Points, in no order, along strands that fork, close into loops and pass close to each other.
Points whose rows are less than 27.1 apart are linked; no others are. Some points are linked to none.
J195: [-11  -2  -4  14 -13   1   4 -13   4 -13  -4  -2   4  11   4  -8  15   5
 -10   3]
J216: [ -4 -16 -11  -3 -10 -15 -16 -21  20  -7 -13  -4  12  12  17   3   6  20
  -3  13]
J631: [-18   8   9  14  -6   9  18  -1   5  13  17  -9 -28  -5 -11 -15   6 -15
  -5  -4]
J885: [  9  -9   1  -8  -9 -17   0  15   8  -8 -10  15   8 -13   0  12  16   7
   8   5]
J111: [ -7  17 -20  10   7  12 -13  -8 -14  24   1 -21  -2   3   8   0 -20   5
 -12   0]
J418: [  7  -5  15 -12  11  -2  -4   8 -12 -18   2  12  19 -18   3  19  -9 -10
  19 -18]
J86: [  5  25 -21 -11  -4  -4  -7   7   6   8 -15 -12 -14  -8  -9 -14   6  20
 -16  30]
J634: [-12   0  12  23 -10  11  20  -3  -2   2  15   1  -6  11  -2  -7   5 -14
  -3 -21]
J780: [ -5 -10   4   6 -13  -6  -4   0 -10 -36  -7  17   6 -11  -4   4  35  -3
  -8  -1]
J951: [  5  -8  -7   0  -6  -6 -17  -6 -14 -36 -10  13  15  -9  -2  12  23   2
  -5  14]
J115: [  3  -3  -7  -2   1   6 -20 -13 -18 -32  -4   5  17   2   1  10   7  -7
  -2   9]
J570: [ -2   3  -4  13   2  -1  -3 -11   3  19   1 -12  -7   6   8  -4 -12  10
  -6  -6]
J148: [ -7  -5   1  16   1  12  -1 -18  -8 -13   4   2  13  10   5   0  -3  -7
  -3  -8]
J632: [ -7 -14  -2  -1  -7  -8 -18 -23  15  12  -7 -16   4  16  25   0 -16  14
   0  -9]
J380: [  2  29 -11   1   2  22   8   8 -12  -6   0   1 -11  -4 -17 -16  14  -1
  -4  12]
J70: [ -7   8 -14  -1   0   4 -21 -14  -2  20  -9 -23   1   9  20   1 -22  12
  -8  -1]
J789: [  5 -11  21   0  -7  -9  13  20   0   2   8  17  -2 -13  -3  12  11  -9
  10 -19]
J311: [  5  -6   5 -23   6  -7 -12  -2  -6 -13  -5 -11  23  13  15  10 -19  -1
  11 -12]
J19: [  9 -16  11   1   4 -12   3   1  11  17  10   0   0   7   4   8 -18  -3
  11 -12]
J874: [ -8   3   6  18   8  21   2 -19 -14   0  10  -8   9  10   7  -4 -17 -10
   0 -21]
J667: [  4  -9  -5  -9   0  -3 -14 -10   7  -5  -9  -1  14   7  10   7  -4   7
   8   6]
J957: [  4 -14  10 -13   0 -10 -11  -8  10  10   1 -15  10  16  17   6 -27   1
  12 -19]
J535: [ 25   8 -14 -22  12 -10  -5  17   5  10  -5   5  -7  -5 -12  -3  -3  15
   8  24]
J303: [-10   2   1  -3  -7 -12   8   3  17  19  -1 -15 -27  -4  -4 -15   1   3
 -10  11]
J758: [ 13  10  -1  -8  16  15  -2   8 -16 -12   2  13  16  -6 -10  10  -7 -10
  12   0]
J64: [  2  -1   9  14   6   7   7  -7  -3  14  12  -3  -3   9   1  -2 -17  -6
   2 -17]
J939: [-13 -11   9   7 -24 -11  11   1  23  -1   4   1  -7   5  -1  -1  16  -5
  -1  -8]
J749: [  2  -5   0   2   3   5 -11  -6 -16 -28  -3  12  18  -4  -2  12   7  -8
  -1   2]
J829: [  6   4   8   1  10   3  17  14  -5  15  14   3 -17   3 -11  -7  -5  -9
   2  -4]
J521: [  4  28 -18   2   8  11   0   8 -13  11  -2  -7 -13  -6 -10 -13  -1   9
 -14  13]
J611: [  1   9  12  -1  -1  14  13  24 -12 -10   8  21  -4 -14 -17   6  21 -17
   8  -8]
J437: [-12  -6   7  20 -10   8  11  -5  -5 -15   5   9   7   9   0  -1  13 -11
  -8 -14]
J945: [-24   3   1  19 -21  11  13 -13   5 -16   3  -4  -4   6  -2 -14  22  -8
 -11  -3]
J256: [ -9   8  -8   6   7  21 -15 -25 -21  -8  -4 -15   9  10  13  -6 -10   0
  -8  -4]
J188: [ -8   2   4  -8  16  -3  18  20   5  30   6  -6 -29  -5  -4 -15 -12  -1
  -9   4]
J252: [-14  -6   7  26 -11   5  14 -14   2   4   9  -5   1  14   6  -8   1  -3
  -7 -21]
J665: [ -6   7   3  -7 -16   0   7  12  21 -10   0  12 -13 -22 -23   4  27  -8
   6  20]
J414: [ -5   8   2  -6 -13   4   7  16  12 -14  -2  14  -9 -18 -18   4  29  -9
   6  12]
J821: [  1  11  -7   3  -4  -4   2  -1   7   8  -6  -8 -11   3  -2 -11   5  13
  -7  10]
J603: [  3 -25  -1  -8 -11 -25 -13  -9  28   7  -7  -3  10   9  17  11  -5  16
  10   1]
J929: [ -1   4   5  -6  13  15  -8  -7 -20 -21   4  -4  18  11   4   6 -16 -15
   6 -13]
J452: [-10  10  13  12  -1  16  22  10  -6   6  22   4 -21   1 -14  -9   6 -21
   3 -10]
J567: [  8  19   0  -4  20  25  -5  -4 -20   2   7  -5   6   4  -4  -2 -24  -8
   7 -10]
J910: [ 2  3  4  7 -4  6 11  7 -2 -2  4  8  0  5 -7 -1  9 -6  2 -4]
J555: [-16   2  -1   1 -26   1   5  -4  25 -17  -7   4  -6 -12 -13  -3  30  -5
  -4  19]
J891: [ -8   2  -5  18   1  -6  -1  -8   2  27   3 -18 -12   5   9  -4 -15   7
 -13  -6]
J366: [ 10  -5  16   4   7   0  15  14  -5  11  16  11  -2   2  -8   7  -8 -14
   8 -14]
J466: [ 10   2   5 -23  11  -2 -11  -1  -6  -2  -4 -15  17  16  13   5 -26   2
  12 -13]
J483: [  4 -16   7   6  -1 -12  -1  -8  15  17   6  -5  -1  11   9   4 -15   3
   6 -11]
J106: [  0  12  -2  -7   7   2  11  14   1  15   5  -5 -26  -6 -14 -16   1  -2
  -6  11]
J51: [ 10   2   1 -13  12   7  -8   4  -9 -10  -1   5  17  -2  -2  12 -12  -7
  14  -2]
J622: [  3   7   4   2   3   1  13  10   0  11   8   0 -17   3 -10 -10   1  -5
   1   1]
J89: [ 20  -1  -6 -28   8  -8 -15  11   3   0  -7   5  14  -7   3  14 -12   6
  22  11]
J495: [ -5   2  15  15  -5  11  20   9  -5   4  17   7  -9   6  -8  -3   5 -17
   2 -17]
J659: [  8  13   5   5  18  23   5  -2 -17   3  13   2   6   3  -7   0 -20 -14
   8 -13]
J280: [  9   3   5 -17  10   2 -12  -4  -5   7  -2 -15   9  13  11   2 -29   0
  11 -14]
J28: [  6 -15  12 -10   3 -11  -7  -2  10  13   7  -9   6  11  11  11 -27  -4
  17 -18]
J875: [-13   9  -3   1 -20  -2   3  -8  22   8  -6 -14 -23 -13 -11 -16  12   1
 -11  21]
J208: [ -1 -14 -13  -9  -7 -10 -24 -23   7 -20 -12  -3  14  11  15   6   8  12
  -3  17]
J822: [ 10 -15  -6 -15  -7 -22 -13   5  14  -8 -15  10  15 -10  11  16   7  15
  12  13]
J273: [ 13  -8  11  -1   8  -6   6   9   1  12  11   7   1   2  -4  10 -14  -8
  12  -9]
J239: [  2  -8  20   7  -3   3  13  13  -8  -5   9  18   6  -8  -5  11   9 -14
   5 -22]
J803: [  1  18 -11  -6  -8  -3  -1   2   9   3 -12  -9 -13  -3  -8 -14  11  14
  -9  21]
J370: [ -1  11 -11   4  -2  11   2   0 -11 -24  -9   8   6   3  -8  -6  22   1
  -7  17]
J534: [ -2   7   0  -4  11  18 -10 -14 -21 -19   0  -8  16  12   6   0 -14 -10
   2  -6]
J482: [ -1 -20  11  13  -9 -15   6  -8  19  15   9  -2  -1  13   9   2  -8   2
   2 -17]
J276: [  5  23 -27  -4   7  -1 -12   4  -3  19  -8 -13 -10  -4  -1  -6 -10  19
 -17  23]
J270: [ -9 -17   2  12 -16 -12   3 -12  18  -3  -1   1   7  13   9  -1   7   6
  -4  -7]
J687: [ -1  -9  19  -3  -9 -10  13  24   6   5  11  15 -13 -12  -7  10  15 -12
  11 -11]
J219: [  3 -12  -1  -2   6 -21  -8  -5  19  28  -2 -13 -14   7  12  -1 -21  15
  -2   2]
J102: [ -6 -12  -9   4 -11 -13 -12 -22  20   1 -11  -9   5  13  16  -2   2  22
  -6   7]
J872: [ 15  13 -12 -11   6   6   0  15  -8 -12  -8  14   8  -6 -14   2  14   4
   5  19]
J36: [  4   0  16  11   9  13  10   2 -11   0  16   9  11   4  -5  10 -14 -19
   8 -22]
J500: [  2   9 -18  -6   4   7 -19 -17  -1  -5 -16  -7   6   5   9  -3   1  18
  -5  19]
J149: [  6  -7  18   5   9  -1  20  14  -4  19  20   5 -13   6  -7  -1 -11 -15
   5 -13]
J372: [  0   8   3   6  -4   6  12   7   0   3   6   1 -11   4  -9  -8   9  -5
   1   0]
J682: [ -1 -22   2  -7  -8 -16 -15 -17  22  10  -5 -10   9  15  21   6 -14  11
   8  -8]
J563: [ 20   2  -9 -21   8  -4 -13   7   4   2  -8   4  10  -3  -1   8  -7   9
  16  15]
J932: [ -4 -16   0   5 -17 -16   2  -4  19  -5  -6   4   7   8   6   3  13   8
  -2  -2]
J475: [ -3  -5  15   5  -5   7   9  11 -15 -25   0  22   4 -16  -8   6  28 -12
   1 -13]
J198: [-12   6  -3  18  -8  16   8  -4 -16 -29   1   9   4   4  -8  -6  24 -13
 -12   2]
J330: [ -4  26  -9   4  -2  17   8   4  -7   0   0  -5 -15  -5 -15 -17  13  -1
  -6  10]
J591: [  2 -10  -2  -4  17 -16  -6   3  10  35   0 -11 -17   3  10  -1 -30  10
  -4   2]
J975: [ -1   2   6  16   3   3  11  -3  -3  16  11  -5 -10   8   0  -8  -8  -3
  -3 -12]
J35: [-11 -12  11  14 -18  -6  14   0  15   1   7   3  -3  11   2  -1  10  -6
  -2 -16]
J292: [ -9   8  -4  15   8  22  -6 -22 -17   0   2 -13   8   7   9  -5 -14  -2
  -6 -12]
J608: [ 11   5   1 -24  13   3 -11   8 -10 -11  -3  -1  19   0   3  13 -17  -5
  18  -3]
J543: [-12  -9   6   0   6 -19  15   9  17  34   2 -14 -26   2   7 -12 -15   4
 -12   1]
J150: [  5 -11  12  -9  -8 -19  11  23  12   8   7   9 -12  -8  -5   8  10  -6
  10  -2]
J955: [ -9  -3  -3   4 -23 -15   2 -11  25   2 -10 -13  -7   7   5 -11  12  16
 -10   9]
J625: [  4  23 -25  -4   1  -4 -13   0   3  14 -14 -13  -9  -4  -1  -7  -2  24
 -17  26]
J281: [  2  -1   2  -1   6   4 -11 -12   1  13   1 -13   2  10  11   0 -25   2
   6 -12]
J742: [ -5 -18   9  11 -15 -21   8  -7  24  15   5  -6  -7  13   8  -4  -1   6
  -2 -11]
J710: [  1   1  -9  -5 -10  -6  -1   7   6 -19 -14   8   6  -2  -4   2  25   8
  -1  19]
J561: [10 11 -2  4 11 13  2 -2 -9  6  4  2  0  4 -6 -4 -9  0  3 -1]
J842: [ -1 -26  15   0  -4 -14  -6  -6   0 -18  -1  15  18 -15  11  16   4  -2
   7 -20]
J210: [  3  -3  -4 -15   2   2 -23 -13 -18 -31  -6  -5  19   8   8  10  -3  -6
   1   4]
J834: [ 12  14  -6  -4  15  21  -1   4 -18 -13   0  12  13  -2 -12   3  -2  -6
   6   7]
J812: [  4 -18  -7 -13  -6 -14 -17  -7  11 -12 -12   3  17   1  13  13   2  10
   8   9]
J355: [  5  -8   4  -3  -8 -17   7   8  16   9   1   0  -9   5  -2  -2   4   5
   3   4]
J408: [ 11  13  -4 -11   3   9   5  23 -14 -16  -6  21   5 -14 -16   5  21  -5
   7  10]
J310: [  1 -12   3 -12   1  -2 -13  -9   2  -8  -4  -6  18  10  13   9 -14  -1
  10  -9]
J573: [  7   8 -11  -2   4   9  -2   3 -11 -20  -9  12  11   0  -8   1  15   2
  -1  18]
J991: [  2   0   6   2  -1   7   5  13 -17 -25  -4  20   8 -14 -10   7  25  -9
   0  -3]
J605: [  7  23  -8   0   5  20   9  11 -15 -10   0   9  -2  -1 -17  -9  13  -3
   0  10]
J719: [  9  27 -16   3  15  18   0   7 -18  12   2  -3 -10  -5 -12 -11  -7   5
  -9   8]
J190: [ -3 -26  16   5  -7 -14  -1  -6  15   5   9   4  15   6  13  16 -13  -6
   9 -27]
J268: [-21 -11  18  -1  -1  -6  23   5  26  23  13  -5 -32 -10  -8 -11  -1 -11
  -2   7]
J860: [  4   6   9  10  12  20   8  -2 -15  -4  12   7  11   4  -6   5 -12 -16
   6 -16]
J129: [-12 -15   5   2 -26 -19   5   1  26  -5  -5   2   0   3   3   1  20   3
  -2  -2]
J759: [ -2  -8  -2   8 -10  -3  -6  -4 -11 -32  -7  14  11  -3  -2   6  25  -3
 -10   4]
J237: [ 19   2   0 -20  10  -8  10  32  -3  10   8  13 -11 -10 -16   2   2  -4
  12  11]
J995: [ 1 10 -7  9  1  1 -1 -6  1 12 -3 -8 -7  4  1 -8 -4 11 -8  3]
J203: [-12  16 -12  12   3   1   7   6  -7  25   5 -19 -18  -2  -4 -11  -7   1
 -20   4]
J46: [-13  10   5  14  -5   7  16   1  -2  13  11 -11 -22   0  -7 -15   4  -8
  -7  -7]
J338: [  5  -6  -4 -22   3  -4 -21  -4 -11 -26  -9  -2  21   1  11  14  -4  -2
   8   5]
J748: [-11 -18  14  17  -3   4   3 -13  -4 -14  10   9  18   6   6  10  -4 -16
  -3 -27]
J614: [ 18  -8  -3 -19  -5 -26   0  22  13   6  -7  11   0 -11  -2  11   8  11
  14  15]
J116: [  8  16  -4  -3   4  17   9  19 -17 -16  -1  19   4  -7 -18   1  19 -10
   3   7]
J108: [ -2  -9  10 -11   7  -1 -11  -2 -13 -24   1   1  21  -1   8  16 -11 -13
  10 -18]
J363: [  6  -6   5  -1  -4  -4   4  11  -1 -10  -5  15  10  -7  -3  11  13  -1
   5  -2]
J856: [ 14  18  -6 -12  20  18 -11   0 -14   7   2  -5   2   1  -4  -2 -23   0
   7  -1]
J706: [  8  18 -11  -3  18  26  -8  -7 -22 -13  -3   4  12   2  -7  -3  -5  -2
   2  10]
J993: [  3 -25  10  -7  -6 -20 -11  -6   1 -22  -7  17  17 -19  12  14   9   5
   8 -10]
J97: [ 21  -1  -7 -19   4 -18   1  20   9  10  -3   7  -6  -5  -8   3   2   9
  10  19]
J732: [ -5  10   9   6  -3  19  14  17 -13 -15   6  19  -3  -8 -16   3  22 -19
   3  -8]
J444: [-20  -5   3  23 -16   8  11 -11  -3 -20   5   4   4  10   1  -7  20 -11
 -13 -10]
J983: [-11 -16   3  18 -10  -4   3 -18  10  -6   3   1  10  14  11  -1   3   1
  -7 -12]
J582: [-14   3   1   3 -20  -8   5  -7  24  10  -4 -16 -22  -5  -5 -14  10   3
  -9  12]
J700: [-13   9  -4  28   2  22   7 -19 -18  -5   5  -7   5   7   2 -12   4  -3
 -12 -10]
J801: [ -2 -11 -11  -8  -4  -2 -23 -25   0 -17 -11  -8  13  14  17   3   0   9
  -3  11]
J725: [-13 -10   9  10   2 -15  15   2  11  32   7 -15 -24   5   8 -11 -14   2
 -12  -9]
J690: [ 13  -9  15 -10   6  -8  -1  10  -7 -13  -1  20  15 -25   3  18  -1  -3
  18 -12]
J999: [  0  -1   8 -15  11   3 -10   0 -18 -24   1  -5  22   7   8  13 -16 -13
  10 -17]
J693: [ -2   1  11  16   8  16   4 -13  -9   6  13  -5   6  10   4  -1 -21 -12
   4 -23]
J745: [-15  -6  15   3   3  -6  21   9  12  25  14  -8 -30  -1  -4 -14  -5  -9
  -4  -3]
J997: [ 15   2 -16 -18  -2 -11  -8  11   7 -11 -18  11  11  -7  -4   7  17  17
   7  28]
J544: [ -7 -14  11  14 -13  -4  10   0   6  -5   5   9   7   7   2   5  10  -7
  -2 -17]
J837: [  9  -8  -1 -11 -12 -21   2  16  15  -1  -9   9   1  -6  -2   8  15   9
   9  11]
J791: [ 22   7 -14 -20  11  -5 -12   7   5   6  -9   3   2  -2  -6   2  -5  16
  10  22]
J400: [ 13   7   1 -14   1  -2  10  27  -1   3   5  13 -10  -9 -16   3  11  -6
  11   9]
J113: [ -5 -18  10  10 -11  -8   4   0   5 -10   0  12  12   1   4   9  11  -3
  -1 -16]
J566: [ -6  -2  -6   0  -2  -2 -19 -19   6  16  -9 -20   2  11  22  -1 -20  14
  -5  -6]
J471: [  6  29 -23  -1   7  13  -6   1 -10   2 -11  -5  -4  -4  -8 -12   6  17
 -12  21]
J926: [ 24  -4   3 -18  20  -8   4  21  -3  16  11  10  -2  -8 -10   7 -17  -5
  16   4]
J905: [ 10  -2  -3 -29   6  -6 -20   3 -12 -24 -11   0  22  -3  10  16  -7   0
  13   6]
J672: [ -1  22 -16   9  12  19 -10  -6 -17  16   1 -13  -2  -1   1  -4 -17   4
  -9   0]
J487: [  0  23 -26   3  11   3  -9   5 -10  24  -1 -15  -9  -3  -1  -5 -16  11
 -16  16]
J217: [ 14  12 -18 -19  11   9 -18  -4  -5  -9 -14   2  10   1  -1   1   0  14
   6  24]
J735: [  0  -6  18  12   4   9  10   4 -11  -8  10  15  13  -2  -3  13  -3 -17
   4 -24]
J649: [ 19   8  -7 -12  23   2  -2  12  -6  19   5   1 -12  -4  -9  -6 -19   5
   2   9]
J895: [ -9 -24  14   8  -5  -7  -2 -11   9  -2   8   4  17   8  13  13 -13 -10
   6 -29]
J722: [  5  -2   3   3   5   6  -2   5 -20 -28  -4  18  14 -12  -8  11  16  -8
   0   1]
J870: [ -7   0  -2   1   1 -16   7   6  13  26  -2 -16 -24   0   2 -12  -9   8
 -14   7]
J733: [-10  -4   7 -15   5  -9  16  14  22  23   4  -6 -31 -11 -10 -14  -2  -2
  -3  15]
J201: [ -6  16 -16   9   6  -2   1   5  -6  26   1 -16 -15  -2  -1  -8 -12   7
 -18   8]
J799: [ -2  -5   4   3   2   6  -8 -17   2   6   2 -10   8  13  13   0 -19   1
   5 -14]
J459: [-20   1  -1  15 -21   3  10 -13  11 -11  -3  -7  -3   7   1 -15  19   0
 -11   0]
J368: [ -7  -8  -1  16  -4   5   0 -17   0  -9   0   0  10  11   8  -2   2   1
  -5  -5]
J728: [-12  -9  12  15  -6 -12  16  -3  11  23  11 -14 -22   8   6 -12  -7  -2
  -8 -14]
J409: [  9  -7   4  -6  -7 -16   6  15  12   7   1   6  -4  -1  -3   5   7   1
   8   3]
J785: [ -6 -10   9   3   3   4 -12 -11 -17 -29   5   4  19   1   5  14  -4 -17
   1 -17]
J604: [ -7   9 -16   1   5  16 -21 -27 -17 -12 -10 -13   8   8  13  -4  -2   8
 -11  11]
J14: [ -4  -9  -6   6 -11 -17  -8 -17  23  12  -8 -12  -2  10  15  -3  -2  22
  -7   3]
J699: [  7   1 -13 -12  -8 -10  -5   9   6 -18 -18  10   9  -5  -3   4  23  13
   2  26]
J537: [ -1 -12   6   1 -13 -21   8   2  23  13   1  -6 -13   8   2  -5   4   6
   0   0]
J894: [ -1 -11  21   6  -4   2  11   9 -12 -18   3  21   7 -15  -3   9  20 -11
   4 -22]
J259: [ 10 -21  11  -9  -5 -20  -4   2   1 -21 -10  22  13 -26  10  12  14   8
  13  -5]
J919: [-11   5   2 -14   6   0  15  12  20  22   3  -4 -33 -20 -17 -16  -1  -4
  -8  24]
J146: [ -9  12   0  -4  -2   6  12   4  14  12   5  -5 -31 -19 -21 -16   7  -7
  -7  23]
J360: [-14   8  -7  21   3  -1   9   0  -7  31   9 -22 -15   3   3  -8 -13  -1
 -19  -7]
J650: [ 24   0   3 -19  15  -7   9  29  -6  12  11  15  -4 -11 -14   7  -7  -5
  14   7]
J956: [-19  -7  -1  28  -9   5   5 -27   0   0   5 -10   6  14  13 -10   1   3
 -14 -17]
J908: [ -6 -12   3   0  -1   3 -11 -18   3  -4  -1  -8  14  15  15   3 -15  -1
   4 -12]
J66: [ -2 -19   9   3  -4  -8  -3  -3   2 -11   0  11  17  -4   6  15   2  -4
   5 -15]
J536: [  7   6   9  -9   0   3  12  29  -6   0  10  18 -10 -13 -17   6  14 -14
  11  -2]
J635: [-11  12   3  13  -6  22  14   6 -13 -22   3  13  -2   0 -13  -4  23 -18
  -4  -2]
J265: [ 12 -11  -3 -19   0 -15 -14   7   4 -12 -13  13  18 -16   8  18   2   8
  15   9]
J285: [ -3  -2 -12  -8  -1   6 -24 -27  -8 -16 -12 -12  11  14  17  -1  -2   8
  -6  10]
J961: [ -9  -3  12  22  -3   0  17  -4   1  20  16 -10 -16   9   3 -11  -7  -6
  -7 -19]
J581: [  9  -9  -7 -10  -2  -9 -20  -3 -10 -31 -12  13  17 -14   3  15  16   4
   3  14]
J87: [ -6  25 -16  17   9  23  -2  -8 -22   8  -1 -11   1  -1  -2 -10  -4   6
 -14   1]
J246: [ 14  -3  -1 -31   6  -9 -16  10  -3 -11  -9   1  20  -6  10  16 -14   1
  21   1]
J181: [-16   1  -3   3 -29 -12   0 -13  27   8 -12 -21 -16  -2   2 -16  13  12
 -15  13]
J616: [ -7 -18  14   9   0   1  -6 -12 -11 -24   7  10  19  -3   4  14  -1 -15
  -1 -24]
J72: [ -9 -19  12   9  -2   2  -2 -14   3  -7   8   1  17  11  11  10 -13 -12
   3 -25]
J542: [-19   6  -5  25 -13   1   6 -16   2  12   0 -20  -5   6   7 -12   4   8
 -19  -9]
J824: [-11   0  10  -4  12   0  21  16   5  26  12  -5 -30  -4  -7 -15  -8  -7
  -5   0]
J866: [  3 -17  -2  -1 -12 -21  -4  -5  23   3  -7   1   7   8   9   5   4  14
   4   3]
J873: [ -6  12 -18   3   4   5 -18  -8  -7  26  -3 -23  -4   6  14   1 -25   8
  -9   0]
J387: [ 7  2  3  4  3  8  5  7 -8 -8  2 13 10  0 -7  7  5 -7  4 -4]
J447: [ -5   7  -1  -7 -10   4   2  16   0 -27 -10  17  -3 -21 -15   5  36  -5
   4  12]
J511: [  0  21  -8   1   3   7   6   8  -5  11   1  -8 -20  -4 -12 -16   3   2
 -10   9]
J55: [ 18  -4   7 -10  15  -5   3  13  -1  14  12   7   1  -2  -7   9 -17  -7
  15  -3]
J855: [ 13 -13  17  -8   1 -12   2   9  -5 -16  -4  23  12 -28   5  14   9   2
  17 -12]
J666: [-10   7  -7  12  -8  12   4  -5 -13 -29  -5   7   3   4  -8  -7  26  -6
 -11  10]
J811: [ -9  17  -3  -1 -10   7   7   0  12   6   0  -9 -25 -13 -16 -16  13  -3
  -7  19]
J354: [-15  13  -2  20 -11   8  11  -8  -2   9   3 -16 -13   2  -2 -16   7   1
 -13  -6]
J371: [ 18   3 -17 -21   5  -5 -14   8   1 -11 -16  12  15  -8  -3  10   8  14
  11  28]
J645: [ 12 -10   0 -16   2 -12 -15   3  -8 -26 -13  18  17 -23   6  17  10   6
  12   8]
J931: [-13 -11  12  -7  -5 -13  16   7  28  20   7  -6 -30  -7  -7 -10   1  -6
   0  11]
J440: [ -9  -5   4  -1 -14  -1   0   7  -3 -34 -10  17   0 -18  -8   3  39  -5
  -2   4]
J324: [ -8  17  -9  21   4  18   2 -12 -15   6   0 -11   0   3   0 -10  -1   5
 -13  -3]
J738: [-10   3   0  26   2  21   8 -18 -18 -13   7   1  10  10   1  -7   3  -9
  -8 -10]
J468: [-14   9  12  11  -5  14  20   6   3   6  21   1 -25  -5 -17  -9   9 -20
   1  -3]
J373: [  1  15  -8   0  15  27 -11 -14 -25 -15  -2  -4  12   6   1  -4 -10  -5
   0   3]
J137: [ -9  -3  -3  13 -14 -12   1 -14  17  12  -5 -14  -7   9   9  -9   2  16
 -12  -1]
J547: [ 15  24 -14  -5  21  20  -9   4 -17  11   2  -3  -5  -5  -9  -6 -19   5
  -2   7]
J91: [  3 -11  -2   1  -4 -18  -9 -10  21  18  -5 -10  -5   9  12   0 -10  18
   0   2]
J940: [-19  -4  -6  24  -9   1  -3 -27   5   7  -1 -17   4  10  15  -8  -1  12
 -16 -11]
J859: [  9   3  -7  -9  24  -5   1  14  -1  30   2  -4 -19  -4  -2  -7 -25   8
  -6   9]
J989: [ 10  -8  -2 -14  24 -14   0  13  10  34  -1  -4 -18  -1   3  -4 -28  11
  -1   7]
J120: [  4   2  -2   3  10   2  -9  -8   1  20   2 -11  -6   5   7  -2 -22   5
   1  -6]
J77: [ 17  16 -12  -8  13   4  -4   8  -4  11  -3   0  -8  -2 -10  -7  -7  11
  -1  14]
J68: [ 17   8 -17 -23  11   6 -16   3  -7 -14 -13   7  15  -4  -3   7   1   9
  11  25]
J283: [  0   4  -4  -8  19  -8  10  18   2  31   2  -7 -24  -4  -2 -12 -17   6
 -12   7]
J840: [ 14  21 -21 -10  10  11 -10   0  -6  -5 -14   3   3  -2  -8  -7   6  18
  -2  25]

A fork is a point with three links, a tip a point with one. Leave the first point through the second and follow the links. Name the first fork or tip that comes.
J203, J201 | J570
J536, J400 | J273
J791, J563 | J246
J409, J150 | J239
J363, J387 | J622
J217, J68 | J710
J265, J645 | J665
J208, J216 | J14

A tip is a point with one link. Name the tips that can be reached along the links from each point below, in the order of the rows.
J372 | J957, J710, J190
J824 | J77
J891 | J665
J873 | J418

A piece is all that can be reached along the links. How many separate loops has the piece of each point below (a circle has one, a figure eight two, a Y none), and how many tips (points with one link)?
J758 | loops 4, tips 3
J91 | loops 2, tips 1
J418 | loops 2, tips 1
J759 | loops 2, tips 1
J452 | loops 1, tips 0

Name the points in between on the shortest way along the links from the first point to the second, in order.
J733, J859 | J931 > J268 > J745 > J824 > J188 > J283
J939, J70 | J129 > J932 > J866 > J603 > J682 > J632 > J566
J373, J999 | J534 > J929
J270, J195 | J983 > J368
J659, J894 | J860 > J36 > J735 > J239
J951, J265 | J581 > J645
